Points on a hilly landscape, in no order, each with its height.
From any point a ball takes the steepest step (drop divided by distance) to one of its 4 nearest points. It stops when none of these is lower. Distance is the straight distance between rows; heights are no part of it.
fuva: [ -5 -26   8   9   8  15   4   5 -13   0   0   1   2  25   3  -7  -4  20
 -25   9  11   2 -38 -43  13   2 -22   4 -19 -18  42   8  -5]  height 1.21
venem: [-13  -6  16   1  -5  25  -4   3 -14  -3   7  -8   0  15 -11   9   5  23
 -30   4   9   6 -36 -29  27   1  -9 -10 -18 -13  29 -10  -5]  height 4.35
Gor: [-15  13  11  -2  43  -2 -14  21 -12  16 -26  -4 -12  21  25  10 -15  17
  14  16   8   2   1  -4   1  -2   5 -24  -5 -14  11  -1 -30]  height 6.11
nof: [-12  -2  20  10  34 -26 -29  19 -13  21 -36  -4 -19   9  41   3 -12  10
  32  13  12   5  27 -14 -15  -2  20  -4   7   6  10   1   0]  height 5.17
zare: [ -8   0  10   2  13  10   4   2  -3   0  -2  -2  -4   5  -6  16   0   8
 -10   3   7  -6 -17  -6  13  -2   9 -13   3 -12  12  -7 -14]  height 0.87
tiba: [ -1 -18  16  15  35 -39 -32  19   1  28 -28  -3 -18  14  37   6 -13   8
  37  16  12   5  23 -17 -15  -2  23  -6   7   4   9  10   8]  height 4.94
sen: [-14  11  23   5  48 -21 -29  33 -24  23 -45  -3 -14   4  35   4 -18  12
  22  21   3   8   8 -13  -4  -8  11 -16  -7  -8   5   1 -21]  height 6.63
peb: [-20  11   5   6   2  -7  -3  18  -5  19  -8 -10  -7  -2  11  10  -8  -7
 -11   6  -3 -11  28  23 -12  14   1 -19  18   9 -17  -8 -10]  height 3.91
Mem: [ -6  27  -5  -1  -5  -8  -7  18 -15  24   4 -27  -2 -32 -13  -4   9 -10
 -37  -7  -7 -14  27  26  -8  21 -20 -41   9  -5 -39  -8   0]  height 3.98
mav: [ -1 -12  -8   0   8 -17   3 -14  11  -7   4   6  -3  14  29  16  -6  -6
  25  -4   5  -4  15   4   0 -12   8  22   3   8   2   8  15]  height 3.73
bol: [ 24  -3 -10 -11 -17  11   3 -21  12 -26  16  10  21 -13 -28  -9   9  -4
   5  -7  -4   9 -39  15   4 -19  -3  38 -17   7  24  -2  -3]  height 2.14
fal: [ -1   7  17  -5 -30  40   0  -3  -4 -13  11  -5  16 -16 -37   2  19  14
   3 -12   0  11 -21   1  18  10   0  -2 -20   0   3 -15 -12]  height 2.97
vitut: [ -2   8   8  11 -20  17  -1  10   2   8  -6 -10   2 -26 -27   3   4  -4
 -11  -7 -11  -2   6  21  -4  11  -2 -26  10  -7 -12  -8 -14]  height 4.47
rurur: [-11  -7  -2  -4  15   4  11  -9   3   1   0   4  -6   6  15  15  -5   3
   3   5  11 -12  -8  -7   4   0   9  -5  -3  -7  10  -5 -10]  height 3.02
Dosu: [-15  27  11   8  15   0  -4  26  -8  15 -19 -16 -13   0   9   8 -17   1
 -13   6  -2  -4  20  20   0  13  -5 -31  20  -9  -2   3 -17]  height 3.88
kobok: [ -1  13 -12  -7 -19   1   5   6   1   7   5  -3   1 -22 -21 -12  10 -14
 -21 -11 -18  -7  16  17 -10  11  -7 -26  13   4 -39  -8   5]  height 4.42
tele: [ -2   2   7   8 -17  27  22  -2   7  -4  10  -5   0 -17 -23  11   4   3
   1   1  -5  -3 -16   6   8   3   6  -7   3  -4   5 -12  -7]  height 1.81
Ledi: [ 21   0  -4   3 -27  19   9 -13   6 -16  15   8  16 -21 -30 -10  10  -2
   9  -1 -11   6 -25  22   1  -6  -5  22 -13  -2   5 -13   2]  height 2.10
Nev: [ -5 -19   1  -5  27  -5   1  -8   1 -17   0   6  -2  20  28   6 -14   4
   7  14  17  -3 -14 -23   7  -2   4   4 -15 -12  20  10 -17]  height 1.82
suvi: [  4   1   5 -12 -31  35   1  -6   0 -21  17  -3  17 -21 -36 -11  17   5
   6  -6  -2   5 -23   5  11   7 -11  19 -24   3  11 -18  -4]  height 2.55
mido: [ -3  38   0 -16  -5 -30 -25  21 -11  16  -2  -9  -6 -15  -6   3   1 -18
 -28   4 -11 -16  41  18  -7   6   3 -25  12   7 -59  -4  12]  height 2.79
kol: [  7   2   5  12  12 -41 -17  14  11  32  -5  10  -8  17  27   3   3 -15
  26  14  12   9  43 -18 -15  10  19   0  15  14 -20   6  24]  height 4.87
Futi: [ -9 -20   1 -10  10  -5   7 -10   6 -27   5  11   6  17  21   6  -5   8
  -7   8  16  -6 -36 -22   3 -13 -16  22  -9  -8  24  20  -7]  height 2.38
zupof: [-24  28  15   7  18 -12 -11  31 -16  27 -18 -17 -12   2  16   0 -14  -3
 -15   8   0   2  37  28 -11  15   0 -23  26 -12 -12  -3 -16]  height 4.14
dev: [ -6  -4  11   2 -23  26   0   3  -4  -8  19  -7  14  13 -26  -6  13  18
 -26  -7   2   2 -43 -20  33  -2 -10   4 -27   2  33 -12   5]  height 3.59
fasir: [ 20  -3 -14  -8 -43  39   3  -5   1  -2  12   4  22 -24 -42 -23  14   3
   9 -12 -13  17  -6  18   3  25 -18   4  -9  -1  -7 -18   0]  height 4.04
Latu: [ -7  16   1  10 -15  12   0  17  -6  16  -1 -20   3 -28 -18  -6   4  -5
 -28  -6  -7   2  13  31  -7  11 -10 -45   6   2 -18  -8 -11]  height 4.44
fakup: [  7   3 -18   1 -16   3  17  -3   4   2   8   3  -5 -22 -20 -17  14 -20
  -8 -11 -17  -6  14  16  -9   8  -3  -6   7  10 -31  -5   9]  height 4.86
Kamo: [ -7  -7  12  -2  -1  21   8  -6  -4  -3   7  -2  -1   3  -5   8  -1   6
 -15  14  10  -1 -27 -17  17  -6   0  -7  -8 -15  15  -5  -8]  height 4.07
kipu: [ -8 -10  -2 -12  17 -10  -4 -12   5  -7  -8   2 -13  16  34   8 -11   5
  17   5   8  -9   9   2  -1  -8   4   9   2   1  10  11  -2]  height 2.37
bikoz: [-17  29   8  -5   7 -21  -5  23 -10  19  -6 -18  -3  -8  10  -3  -5  -9
 -25   2 -13  -9  42  18  -5  11   4 -30  17   8 -38  -4   0]  height 2.86
Tavad: [  9  33  -8 -22 -12 -38 -27   8  -8  19  -3   4  -8 -12 -13  -2   2 -15
 -13  -1 -14  -8  38   5   1  -1   7 -12  17  10 -63  -3  27]  height 1.22
pog: [-13   7   5   4   6 -16   5   5   9  12  -3  -8 -15  12  21   6  -8  -4
   6  -2  -1  -5  27   8  -7  12  10   2  19   8  -9  -2   8]  height 4.23
Nuz: [ -2 -28  14   2  36 -37 -21  16 -11  15 -31   2 -16  10  46  12  -7   3
  41  17  18   8  17 -18 -15  -1  28   0  -9   2  10   2   3]  height 4.15
fuz: [ -4   4  13   1 -41  37   0   5  -9   7   4 -15  13 -22 -39  -7   9  10
  -2  -6  -5  14  -7  15   9   9  -5 -20  -1  -2   0 -15 -11]  height 3.17
femop: [  9   1 -12  -3  -3   7  13 -15  17  -9  10  10   1  -3   0   2  -2 -12
  14  -8  -9 -13   4  14  -7 -11   1  20   5   4 -12  11  19]  height 0.83
redir: [ -6  -2  -7  -4   4 -13  12  -5   8   1   0   0  -9  10  17   9  -3  -1
   6  -7  -1 -11  26   7  -3   3  14  13  12   4  -9   0  13]  height 4.74
Pobad: [-16 -16   3  -8  34 -13  -9   4  -1  -9 -18   6  -7  22  31   6  -9  12
  15  16   5  -3   0 -25  -1  -2   8   3 -15  -1  14   5 -18]  height 1.11
Bav: [ -4   5  11  10 -14  27   1   2  -4  -2   1 -14   6 -15 -31   6   3   7
  -7   2  -2   5 -12   7  13   7   1 -22   2  -9   8 -17 -15]  height 2.89
lik: [ 19   2  -9   7  -7  17   7 -23  11 -19  17  11  15 -13 -21  -5  10  -6
   8  -6   0   1 -24  15   3 -10   6  22 -14   2  16  -5   8]  height 1.73
Tomeg: [  4 -12   4   3 -17  17   8 -17  -4 -17  21  -1   7   0 -14   7   7   0
 -12   5  12   8 -39 -15  18  -4  -7  23 -25  -6  31  -5   0]  height 2.85
vitu: [-21   7   9   9  12 -25 -10  16  -6  25 -11 -10 -16   9  24   2 -16   8
   2   4  -2   0  37   6  -9  15   7  -8  26   4 -10  -2   4]  height 4.37
ripag: [  2  23  -4 -14  -5 -31  -6  18  -3  22   2  -5 -11  -7  -7   0   6 -16
  -9   1 -13  -6  40  -2  -4   3   8  -9  18   9 -50  -5  25]  height 1.45
sisi: [  5 -26  -1   4 -10  12   2 -12   4 -29  22  -1  14  23   0  -3  -4   4
 -18   6  15   1 -56 -30   4 -16 -19  26 -13  -5  36  24   1]  height 3.82
lipir: [ 11  -5  -4  -2 -13  22  21 -17   9 -17   7  -2   2 -16 -16   3   6  -4
   7  -3   2  -9 -21  14   0  -5   3   7  -8   6  10  -3   1]  height 1.05
fatig: [ 22  -1 -15   0 -22  21  23  -7   8  -5   6   3   6 -22 -27 -17  15 -12
   7 -17  -9   4  -2  17  -8   0 -10   8  -1  11   0 -10   3]  height 3.50
dumi: [ 11  -6  -9  -1   6  -7   7 -21  10 -17   7   6  -3   7  23  14  -8  -6
  12 -11   5  -7  -6   6   4 -10   2  18  -7  -4   7   7  11]  height 2.77
Vuf: [  4  -2   4   3 -28  30  10  -6  -1  -8   6   2   7 -22 -26  -7   9   3
  -3  -2   3   5 -17   7  15   7   2   3 -16   1   5 -19  -6]  height 1.23
Tutog: [ -9 -37   3  12  10   4   4   1  -4 -13  -3   5   7  30   9   0  -8  20
 -21  13  18   2 -35 -39  -1  -8 -14   9 -19 -20  37  16  -4]  height 0.43
Rigig: [  5 -16  -3  -2  -8  -2   7 -23   3 -28  20   2  10  11  -3  -1   1  -6
 -12   5  12   2 -49 -12  10 -19  -7  28 -16   5  28  18  -6]  height 3.76
tof: [ -9 -16  14  -4  29 -19   0  -6  -3 -12 -13   3  -4  20  40   7  -2   9
  21  19  10   1   3 -20   2  -6   7   9 -22  -4  13  11  -3]  height 0.39
Zagil: [-11  -6   2  -7  14  -5   1   4   7   6 -14   2 -14   9  26   9 -14   1
  14  -2   6  -6  19   2   0   0  16  -6   3  -6   9  -1  -4]  height 3.77
bolel: [ -7 -15   8  -6  30 -26 -10   8 -15   0 -23   5 -17  19  36  12  -9   6
  30  12  13   5  18 -15  -7  -4  15   7 -10   0  19  11   2]  height 2.16
Sosi: [ -1   8  -3   3 -14  18  15   2   0   5   2  -7   8 -14 -22 -12  17  -7
  -2  -8 -17   4   3  21  -8  11  -3 -19   9   2 -14  -9   0]  height 4.76
tum: [  6  24 -14  -5 -16  -6   3  -3   4  13  -1   2  -4 -22 -17 -16  18 -19
  -4 -14 -26 -14  24   8  -6   1 -11 -11  14  14 -47   3  18]  height 4.65
Gub: [-17  -9   1  -2  33   1  -9   6 -13  -1 -24   2  -5  17  15   8 -12  19
 -10  13   8   5 -23 -28   2   7   6 -15 -11 -18  18   1 -23]  height 2.96
sason: [  0 -28 -10  -2  13 -18  -8 -24  12 -29   5  10  14  21  25   9  -7  -1
   5  10  10  -7 -34 -24   3 -23  -9  26  -4  -3  23  27   6]  height 2.92
Tobu: [-11   4   9   5  20 -19 -15  12   0  16 -21  -4 -14  13  31  13 -13  -1
  23   7   7   0  33  -4 -10  11  19  -5  15   4   4  -6   4]  height 4.64
nabe: [ 24  11 -32  -2 -20   6   7  -6   6   4  12   8   2 -18 -33 -34  19 -14
  -1 -28 -18  -3  13  12 -10   7 -16  -5   8  10 -34  -4   6]  height 4.09
zupil: [-17  14  13   1  14  -8 -16  19  -1  21 -15  -7 -14   5  30   9 -12   8
   2   4   1  -3  27  22  -9   4   8 -17  20  -1  -8   1 -16]  height 4.22
dob: [-14  12  23   2  26 -15 -24  25 -10  25 -35  -9 -18  12  39   5 -24  10
  19   6   3  10  16  -5 -10   6   9 -19  16   0   6  -9 -13]  height 5.23
keme: [ 15  18 -10 -12 -12 -26  -7  -5  10   8   1  10  -7  -3 -21  -4   8 -12
   3   0 -21  -6  35  -3  -6  -8   8  -1  18  11 -54   5  29]  height 1.87
Lozaf: [ 12  -3  -8  -5  -6   9  15 -21  11 -18  16  -1   8 -16 -11   2   4 -11
   4  -2   5   0 -30   4   7 -12   5  18 -11  -4  12   0  -3]  height 1.69
Dode: [ 22  -1 -23   3  -6  13   6 -28  21 -23  21  15  17 -21 -20  -8  10  -5
   9  -6  -7   7 -27  23  -3 -21   0  29   1  10  13   5   2]  height 2.12
ziga: [-18   7   9   1  17  -9  -5  14  -5  14  -9  -4 -14   8  26  11 -10   5
   4   8   2  -6  28   5  -6   6   7  -9  14   2   1  -5  -3]  height 4.39
ragi: [ 20  32  -7 -26 -12 -47 -21   6   5  26  -2   1  -2  -8  -6   3   2 -19
  -5  12  -8  -3  46  -5  -3   1  11  -4  14  13 -66  -3  32]  height 1.44
nituz: [ -9   3  13   6  -6  10   9   3  -4   6  -1 -11   2 -12 -14   8  -9   1
  -8  -3  -4  -1  -3  20   2   9   8 -24  12 -10  -2  -7 -14]  height 3.84
vodu: [-20   1  15   1  49 -16 -13  23 -16   7 -33  10  -5  21  30  -2 -14  20
   5  13  -1   3 -15 -35   0  -8   9 -14 -13 -18  10   3 -29]  height 5.75
zugu: [ 28  -1 -27   8 -19   6  10 -17  12 -15  12  13  10 -23 -30 -25  13  -8
   8 -16 -18  10  -1  19  -8  -1 -15  21   3  20   0   3   5]  height 3.01
lozop: [ 20   2 -13  -5 -33  30   4 -15   2 -15  18  15  22 -21 -39 -11  16  10
   2  -9  -4  20 -16  17   8  -1 -11  29 -27  -1  11 -22  -8]  height 2.54
vatu: [  3   1  -7  -4 -39  31   2  -2  -8  -2   7   0  20 -25 -43 -15  19   2
   1 -12 -15  22   0  23  -5  23 -11 -12  -5  -3 -12 -19  -8]  height 3.66
par: [  1   7  -6   2   4 -14   8  -2  12  13   0   8  -3  16   4   4   0  -8
  18  -1  -3  -3  29   7 -10  -5   3  17  13  15 -22  11  25]  height 3.95
Soti: [  0  -6  -5   5 -11  17  12  -9   5   0   0  -5  -5 -20 -12   6   1  -4
   5  -5  -2  -7 -10  13   4  -3   8  -4   5  -2  -2   0   2]  height 2.98
zutez: [ -3  -6   2  -4  -7  16  17  -4   0  -7   2   2  -1  -5  -9   6  -4  -1
  -6   7   4  -9 -14   0  11   2   9  -2  -1 -14   8  -9  -4]  height 4.00
Dama: [  9  -5  -8   0   8 -23  -6  -8  11   2 -10   5  -3  16  29  15  -2  -3
  36   2  11   2  25  -6  -3 -11  11  14   4   4  -5   2  21]  height 5.26
Lome: [ 29   0 -22 -13 -33  33   9 -21   3 -14  26  26  25 -27 -44 -34  17  -2
   1 -25 -15  25  -3  22   0  19 -13  28 -10  -7   8 -17  -2]  height 3.48
gamak: [  1  22  -8   5 -13  -4  -9  15 -10  14   7 -15   1 -30 -16 -11   5  -7
 -25  -6 -13 -15  22  25 -13   2 -18 -35  13   5 -44 -10   1]  height 4.26
kekap: [  2   4   4   0   2 -26  -4   6  10  14  -4  -4  -6  22  21   6   1  -9
  18  -2   1   6  41   2 -15   1  15   6  13   9 -17   4  33]  height 2.61
mepe: [-11  13  10   5  29  -2 -11  13 -15  11 -18  -3 -16  10  25   8 -21  13
  13   4   3  -3  11   5   3  10   6 -26  12 -12   4  -6 -29]  height 5.84
veg: [-15 -22   3   3  23   6   9   0  -5 -15  -2   2  -7  20  11   0 -11   7
 -10  11  19  -6 -30 -30   6  -3   1   2 -19 -11  27  10 -15]  height 2.13
zug: [ 16   4 -17   0 -11  -7   9  -9  14   0   4  17   1  -6 -16 -12  11 -16
   9 -16 -17  -6  21  11  -9 -10  -8  16  13  19 -26  13  22]  height 5.32
sus: [ 25 -10 -11  -2 -23  18   5 -25  -1 -21  25   2  12 -12 -17  -2   9  -2
  -4   0   7  10 -44  -6  11 -13  -8  24 -20   1  19  -1  -1]  height 2.47
mal: [ -8  19  21   1  34 -12 -21  29 -19  27 -27  -9 -10   7  32   8 -24   4
   4  16   5   3  16   9  -2   9  -1 -22   2 -14   5  -3 -26]  height 5.49
napur: [ -1  -1  11  -3 -31  37   9   0  -5  -8  18  -7  15  -9 -35  -8  11  14
  -9  -2   6  10 -26  -5  31   9  -9  10 -29  -2  17 -18  -5]  height 3.55
lin: [ 12   2  -7  -6   5  -4  18 -18  19 -12   7   8  -2   3  14  14   0  -1
  21 -11  -1  -9   2  16  -2 -18   3  24   3   9  -1   8  16]  height 3.08
vafes: [  2 -16   1  -4  17 -28 -13  -3   1  -4 -10   3  -9  18  37  18   1   4
  26   2  10   1  24  -3   0 -12  23  20  -6   7   6  11   7]  height 5.92
Fise: [  5  22  -4  -8  -3 -48 -17  13   7  18   5  -5 -11   6  -5   7  -1 -22
  -4   6  -9   3  42  -4  -9   0  16  -5  15   7 -56   2  41]  height 1.46
Vata: [-16  10   9   3  29   5  -3  14 -19  10 -13  -3  -9  11   7  14 -17  18
 -10  14  10   4  -2 -14  11   2   3 -25   4 -18  11  -6 -30]  height 5.29
rasi: [ -4 -40  14  16 -10   6   7   1   0 -15  10  14  24  29   5  -1  -7  16
 -28  -2  20   4 -42 -45   0  -5 -27  24 -14 -11  50  19  -3]  height 1.83
Vonib: [ -7 -12  -1  -7  12  -7   6 -23  -1 -15   0  10 -11   5  24  15  -5   2
   8   6   9  -9  -7 -14   1  -3   9  10  -3  -4  14   7  -3]  height 1.24
Nake: [  5  11  -7  -4   2 -24  10  -1  13  10   1   3  -7  16  -9   0   2 -16
  -2  -8 -16  -2  39   9  -1   4   9  11  12  14 -41  13  34]  height 2.68
nufi: [ 24  -5 -16   4 -11   9  14 -17  16 -18  12  11  10 -24 -13 -11  10 -10
  11 -11  -8  -6  -9  16  -9 -16   0  24  -1  14   4   9  10]  height 2.67
Nubo: [ -8   3   0  -2   6 -23  -1   5   7   8  -3   6  -8  13  20  12  -3  -7
  19   4   2  -7  29  -2  -7  -1   9   9  12   5 -12   0  18]  height 3.51
bap: [  4   2  -7   6  -6   7  22  -6   8  -4  -1   1  -4 -14  -8  -2   2  -7
   5 -11  -5 -11   1  14   4  -1   4  -3   6  -2  -5  -4   9]  height 4.81
tuper: [ -1 -15  -6 -16  12  -9   0 -21  13 -23   9   4   4  17  32  13  -7  -2
  19   4  11  -7 -10  -8   4 -18  -2  18  -8   0  14  16   7]  height 1.96
Neta: [-16 -26   7   4  26   1   6  10  -5  -7  -5   9  -3  24  11   2 -13  17
 -17  11  10   0 -24 -38   5   3  -5  -8  -6 -23  33  11 -15]  height 1.39
gon: [-18   5  19  -4  48 -17 -22  30 -30  22 -38  -3 -12   6  24   1 -20  15
   5  23   3   8 -11 -25  -1  -1   8 -22 -15 -22   5   3 -31]  height 7.42
Nom: [ 33   0 -32   6 -11   2   9 -15  17   0  13  19  -1 -14 -23 -26  17 -12
   3 -13 -23   2  17  16  -4  -5  -6  13   5  19 -21   6  14]  height 4.30
ful: [ 28  13 -28  -3 -10  -9   3 -10  10   0  10  23   1 -15 -25 -29  19 -20
   0 -20 -21  -6  18   5  -5  -3  -8   7   7  19 -40  12  17]  height 1.00
pul: [  5  21 -10  -5 -11  -9   1  12   0   9   1  -2 -11 -18 -13 -14  12 -14
 -18 -11 -21 -13  22   7 -12   4  -5 -16  20   8 -55   1  15]  height 4.54
bil: [-11  24   4   6   4   0  -6  28 -12  19 -13 -19  -4  -9   1   6 -14  -2
 -24   7  -7  -3  26  27  -5  18  -7 -35  19  -4 -11   5 -15]  height 3.75
zosi: [ 10 -11  -2  -2   2   0  12 -25  14 -25  11   1   0   4   8  11   0  -8
   6   1  13  -7 -28   2   0 -19   0  24  -9   3  14  11   0]  height 2.42
gil: [-12  -7   7   2  16   4   4   0 -11  -2  -4   4  -7  22   5   7  -9  11
 -24   8   9   5 -30 -37   9  -5   0 -11 -12 -25  30   2 -18]  height 2.45
kikul: [ -5 -30 -10   5  -1  -1  -2 -21  12 -36  22   5  20  29   9  -1 -11   4
 -10  -4  16   3 -51 -36  -8 -24 -25  31 -12  -2  29  31  -5]  height 5.09
tuvov: [ -7 -13   0  -4   7   7   9  -8   3 -12   6  -1   0  13   1  11  -5   0
   0  11  14  -8 -27 -20  10   0   5  -1 -13 -14  23  -5  -9]  height 2.94
Fevo: [-15  -5  19   1  39 -11 -15   9 -15   4 -30   1 -14  22  35   3 -11   8
  21  19   9   1   3 -21  -4  -5  15  -8 -11  -6  10   1 -17]  height 3.25
pil: [-13  24   9  -9  -4 -29 -15  24  -4  21  -7 -11  -7  10  12  -3  -4 -15
  -6  -1  -8  -7  45   1 -15   5   8 -10  24  13 -38   0  21]  height 1.68
sovil: [-12  10   9  -1  11   3   1  13  -5  12 -12 -13  -9  -4   6  15 -18   2
  -4   6  -3 -11  11  11   6  13   7 -21  14  -8   0  -8 -13]  height 4.46
tezev: [ -4   6  17   4 -27  32   1  -2  -8  -3   6 -10  12 -20 -33   0  12   9
  -4  -1  -3  11 -12   7  12   9   4  -5 -11   0   9 -16  -8]  height 2.29
gelu: [-12  10  17   0  19 -17 -12  20 -10  29 -17  -7 -10   8  37   3 -15   4
  11   7   2   3  39  -7  -9  11  10 -11  19   4  -2   0  -1]  height 4.48
sati: [  3 -21 -11   1  -9  -2  -3 -30   9 -32  21  -5  12  16   9  -2   2  -3
   0   1   9   1 -54 -22   0 -22 -18  36  -6   1  25  26  -1]  height 4.83
gubo: [ 21  -7 -11  -7 -11   2   4 -38  16 -30  19   2  18  -7  -8  -5   7 -10
   3  -1  -5   0 -46  -1   0 -26  -3  37  -5  12  20  14   0]  height 2.59
lop: [ -7   6   2   4  -6 -27  -4   8   5  19  -5  -4  -8   9  10   7   3  -9
   7   9  -9  -6  35   4  -8   4  12  -2  17  11 -31   4  23]  height 1.99
tun: [  3   3 -11   7 -15  12  20  -1  10  -5  -3  -6   5 -19 -17  -2   2  -7
   5 -10 -10  -8   0  18  -6   9  -5 -11  14   7 -23  -1  10]  height 5.42
biku: [ 42  -6 -30  -1 -28  14   3 -24  12 -20  24  29  20 -23 -44 -26  13  -2
   2 -28 -12  26   5  23 -13   3 -17  37  -6  14   9  -9   0]  height 3.19
zana: [ -9 -33   8  12 -11  25  -1   8  -9 -15   7  -2  14  35  -3  -8  -2  26
 -35  -5   6   7 -41 -35  15   3 -31  14 -19  -4  51   5   4]  height 1.66
keves: [ -6   1  17   6  15 -32 -18  15   1  32 -14  -9 -11  14  26   2  -4  -8
  17   1   2   5  47   1 -18  11  15 -11  21  12 -14   0  15]  height 4.57
fuve: [ -1  -9  -5  -5  -3   9  12 -13   2 -14  10   0  -1   4   4  15   1   0
  -8   4  16  -8 -26 -11  15  -9   4  12 -10  -1  22   4  -1]  height 3.14
nevo: [  1   6  -7   1 -24   8   3  15 -12  19  -1 -16   7 -32 -27 -15   8  -7
 -24 -12  -5   5  13  26 -10  13 -12 -36  14  -3 -33 -11  -4]  height 4.45
feti: [ -4   8   9  -2 -25  41  -1   2 -15  -8  18 -12  19   7 -30  -5  14  19
 -19  -7  -5  16 -35 -15  35   8  -6   5 -26   3  25 -16  -8]  height 4.34
ditab: [ -8   9  -2   4   3  -6  15   2   7  10  -9  -3 -12   1   8  -2   0  -1
   2   0  -6  -4  19  13  -7  10   9  -6  11   5 -12  -4   9]  height 5.11
zupi: [ 35  -2 -30   1 -22   8   9 -22  17 -18  24  30  15 -26 -32 -36  25 -12
   3 -32 -17  13   2  19 -20  -4 -16  20   8  17  -3   2  -1]  height 3.62
Fomov: [-15  -6   7  -4  23   4  -6   4 -17   9  -7   1  -1  13   5  10  -9  15
 -18   4  10   5 -23 -26  12  -1   3 -22  -7 -22  14  -2 -21]  height 3.99
Paru: [  6 -20   7   4  21 -25 -17  -3  -2  10 -16   0 -11  19  38  20  -7   4
  34   8  23   2  18  -6  -5 -13  16   9  -2   6  13   2  10]  height 4.53
sem: [ -1 -14   7   5 -19  23   1  -1   3 -18  22  -4   9  21 -12  -7   4  13
 -22  -2   8   9 -48 -19  20   0 -19  15 -26  -6  35   2  -5]  height 3.18
bok: [ 32   4 -34   0 -16  12   5 -15   7 -10  12  23  13 -17 -31 -39  24 -15
   0 -24 -19   9  17  15  -6   2 -20  15   3  15 -15   1   9]  height 3.81
pudo: [  4  -3   1   0 -24  27  12  -1  -4  -5   7  -1   3 -24 -31  -3  10   1
   1   0  -6   5 -11  19   7   9  -3  -5 -10  -4  -1 -18  -4]  height 0.61
Nalug: [ -7  19   7  14  -4   7   4  21  -3  18  -7 -22  -1 -25 -19   6  -3   1
 -27   3   0  -2  19  37  -7  12  -6 -48  17  -3 -13 -10 -12]  height 4.52
kevem: [ -8   5  17   4 -12  33  -3  -1  -6   2  11  -4   8  -4 -29   6   9   7
 -22   1   7   3 -28 -13  22  10  -7 -18 -12 -18  24 -13 -10]  height 5.19
Rusa: [  0 -10   5   3  12 -24 -13   2   2  15  -7  -2  -9  20  37  16 -11   2
  35   1  13  -4  28  -5  -9   0  16  11   9   9   3   0  19]  height 5.50
gekoz: [ 14  -1 -14   2  -4  -7  15 -10   7   3   0   5  -6  -7 -10  -4  12  -6
   4 -12 -14  -7  16  16  -5  -5  -1   7  12  11 -25   5  23]  height 4.92
gefo: [ -9   3  13   3  30 -16 -17  14 -11  18 -24  -7 -19  21  42   5 -11   7
  31  15   1   5  18  -7  -8  -3  14 -18   0  -4  11  -1  -7]  height 4.85
pepom: [ -6 -26  -4  -9  22 -14  -6 -13   5 -25  -1  11   3  21  33  10  -3   4
  12   7  17  -8 -15 -29  -1 -18   2  25 -19  -3  13  24  -9]  height 2.07
nuf: [ 10  -3   4  -5 -21  25   7  -7   4 -22  18   2  12 -14 -23  -3  13  -2
  -2  -1   7   4 -35   1  12  -5  -1  18 -16   1   9 -17  -2]  height 2.00
falag: [ -3  11  -8   5  -9  -2   7   2   9   6   2  -1  -3  -5  -5  -8   6 -11
   2  -9 -14 -12  23  12  -7   0  -3  -6  14   6 -25   1  13]  height 5.78
Zusif: [ -4 -18   0   0  -3  12   6 -16   4 -21  23   0  11  12   6   0   1   2
 -18   1  15  -4 -47 -19  10  -4  -5  13 -17  -8  26  11  -4]  height 3.23
zapu: [ -5 -23  10   8   2  18   7  -3  -9 -12  11   4  10  23 -11  -2  -3  18
 -30   0  14   4 -42 -41  14   1 -15  10 -15 -13  40  13   4]  height 1.09
bem: [ 33   0 -17  -1 -17  16   7 -25  14 -23  18  24  22 -25 -32 -20  14  -9
   5 -15  -8  12 -11  20  -6  -9  -8  24  -1  15  14   2  -2]  height 2.53
fiz: [-14  14  13   8   3   2   9  13  -3  15  -9 -18 -11 -11   5  11  -6   3
 -12   2  -4  -7  16  20  -5   5  -5 -27  19   0  -7  -6 -14]  height 4.05
mag: [-14  24   3   1  -2  -5  -7  22 -11  18 -10 -16  -3 -13   2  -1  -6  -9
 -29  -2 -10 -13  28  24  -4  13  -5 -27  19  -1 -31   0  -8]  height 3.58

Call two points neighbours if one is among the 4 nearest of the other. Go from one point of each pair to the other, from neighbour to neighbour, staying as low as possible. Name the highest point that can't be avoided.
tof / Tavad => fiz
zare / ful => bok
tof / Tutog => veg

Where does a ball stop that starts at each point below?
Futi => tof
sovil => Tavad
pul => Tavad
ziga => Tavad
zupi => lipir
bok => lipir
Lome => lipir
fiz => Tavad
